Points on a hilly landscape, in no order, each with its height.
A ball rolls from a point to the lowest of its 5 nearest points, and stops where none of them is lower. Distance is the straight distance between rows; heights are no part of it.
gur: [ 99 132 154 126 141 103 142 119 109 140 100 139 113]  h=209
Saz: [152 214 159 121 143 116 117 115 138 148 153 144  90]  h=66
Dun: [ 59 155 134 175 115 103 126 104 109 132  78 164 121]  h=312
bikav: [ 64  89 160 130  91 101 163 101  35  91 102 118 133]  h=104
motag: [ 68  89 143 123 101 100 169 118  69 125  83 118 127]  h=329
degag: [177 106  94 114 138 152 107 137 160 133 159 122 141]  h=409
dused: [ 80 124 168 130 113  86 159 107  54 102 101 129 112]  h=492
gube: [ 62  72  88 140  86 183 165 133 153 138  78 118 175]  h=357
deg: [ 88  74 129 104 118 118 183 122 103 150  87 109 134]  h=247
motuv: [191 158 117 101 151 124  94 112 136 156 164 131 101]  h=287
zub: [160 168 157  96 154  92 136 117 101 140 143 123  92]  h=240
Povab: [124 181 168 123 144  97 140 111 106 138 121 143  97]  h=77
Doz: [119  69  95  96 126 149 162 123 146 157 109 111 155]  h=552
Goge: [ 67 156 159 158 108  82 142  96  70 112  87 149 108]  h=101
nagel: [ 72 122 128 153 120 132 134 117 129 144  84 147 135]  h=87
zafaz: [ 69  84 104 150 101 169 146 134 157 131  89 133 171]  h=213
pibal: [154  74 132  73 140 100 171 118  88 144 131  91 125]  h=90
det: [114  86 160  91 129  95 174 120  63 117 122  98 125]  h=221
datas: [143 105 113 108 151 131 124 126 147 151 129 124 137]  h=337
fina: [121 214 172 141 138  98 133 109 111 135 118 154  90]  h=57
Gidu: [173 130 114 101 156 126 114 118 140 154 151 129 123]  h=330
zenog: [196  63  65 104 121 164 125 130 162 140 150 110 155]  h=542
Zil: [150  91 117  92 148 114 151 122 123 159 125 111 123]  h=199
Fata: [122  86 101 139 122 167 134 149 171 114 128 118 169]  h=463
meriv: [ 90 121 121 177 112 164 116 153 162  96 115 139 159]  h=85
bame: [199 130 116  84 151 101 117 111 115 159 157 121  99]  h=241
vutad: [ 63  60 158 106  83 123 178 112  28  92 114 104 143]  h=875
zufe: [178 137 106 153 118 142  84 182 165  81 180 106 128]  h=447
lusis: [183 203 145 102 143 109 116 110 124 157 167 134  78]  h=253
dor: [113  64 135  85 124 107 185 123  84 138 106  90 130]  h=183
pozel: [157 169 125 157 130 147  77 168 171  90 175 121 125]  h=334
fupu: [129 189 148 163 134 152  86 142 164 107 155 149 124]  h=220
vof: [ 60  98 118 144 109 127 153 118 114 150  70 140 144]  h=126
zok: [ 85 192 152 175 128 130 106 110 135 127 102 174 121]  h=413
bev: [129 138 127 171 123 155  92 173 168  86 147 126 144]  h=298
did: [103 165 148 145 136 132 114 119 137 135 109 157 126]  h=277
gada: [136 106 109 145 133 162 116 159 171 100 138 116 162]  h=364
Satud: [192 133  99 120 135 149  82 129 153 133 178 130 130]  h=361
goben: [105 178 147 189 118 151  89 166 163  76 137 146 134]  h=300
tebog: [ 78 156 136 180 121 148 105 131 153 109 107 162 149]  h=198
Vazev: [109 120 128 133 142 141 129 129 148 143 111 139 142]  h=239
veviz: [154 186 137 125 149 134  94 126 151 140 159 147 108]  h=138
fefo: [150  83  94 101 137 151 141 124 159 150 136 115 154]  h=452
Nuro: [195  89  79 134 118 154 100 167 164  98 170 105 153]  h=499
Tasu: [191 166 109 166 108 124  72 197 163  70 189  99 102]  h=498
gute: [193 100 112  76 149  98 134 112 105 163 145 110 112]  h=171
mulok: [181 215 137 119 135 131  93 113 151 153 183 137  87]  h=204
pubo: [120 146 140 125 151 123 123 123 136 142 115 148 125]  h=309
bez: [124 135 169 104 139  85 155 115  76 112 125 121 103]  h=302
tiro: [134  96 107 128 141 161 122 141 165 131 133 122 159]  h=503
Fer: [ 98 174 180 137 121  84 151 105  66 103 108 142  96]  h=219
busam: [151 148 120 126 153 143 102 132 157 138 151 140 130]  h=238
kiv: [ 74  94 115 137 117 147 147 127 141 151  84 138 155]  h=88
duz: [202  61  57 126  96 167 121 158 167  96 163  91 165]  h=586
suzik: [ 56 104 107 174  92 157 128 132 148 119  85 144 170]  h=177
sul: [133 132 144 106 151 102 144 120 107 143 120 127 107]  h=207
Lifi: [204 168 138  93 145  94 115 108 106 154 171 123  79]  h=504

For each start below, name the point where the ball stops.
vutad: Goge
deg: nagel
fupu: fina
gur: fina
gube: nagel
zenog: fina
Satud: fina

Two balls start at each pair of points below. Name the first point that both come to, or write none.
datas / sul: none
mulok / zufe: none
lusis / pubo: fina

Call two points neighbours if one is among the 5 nearest of the other. Go from one point of each pair to the other, from neighbour to neighbour, staying as low as possible. Name the highest point that can't be avoided.
Goge / fina: gur
nagel / meriv: suzik
pibal / fina: sul
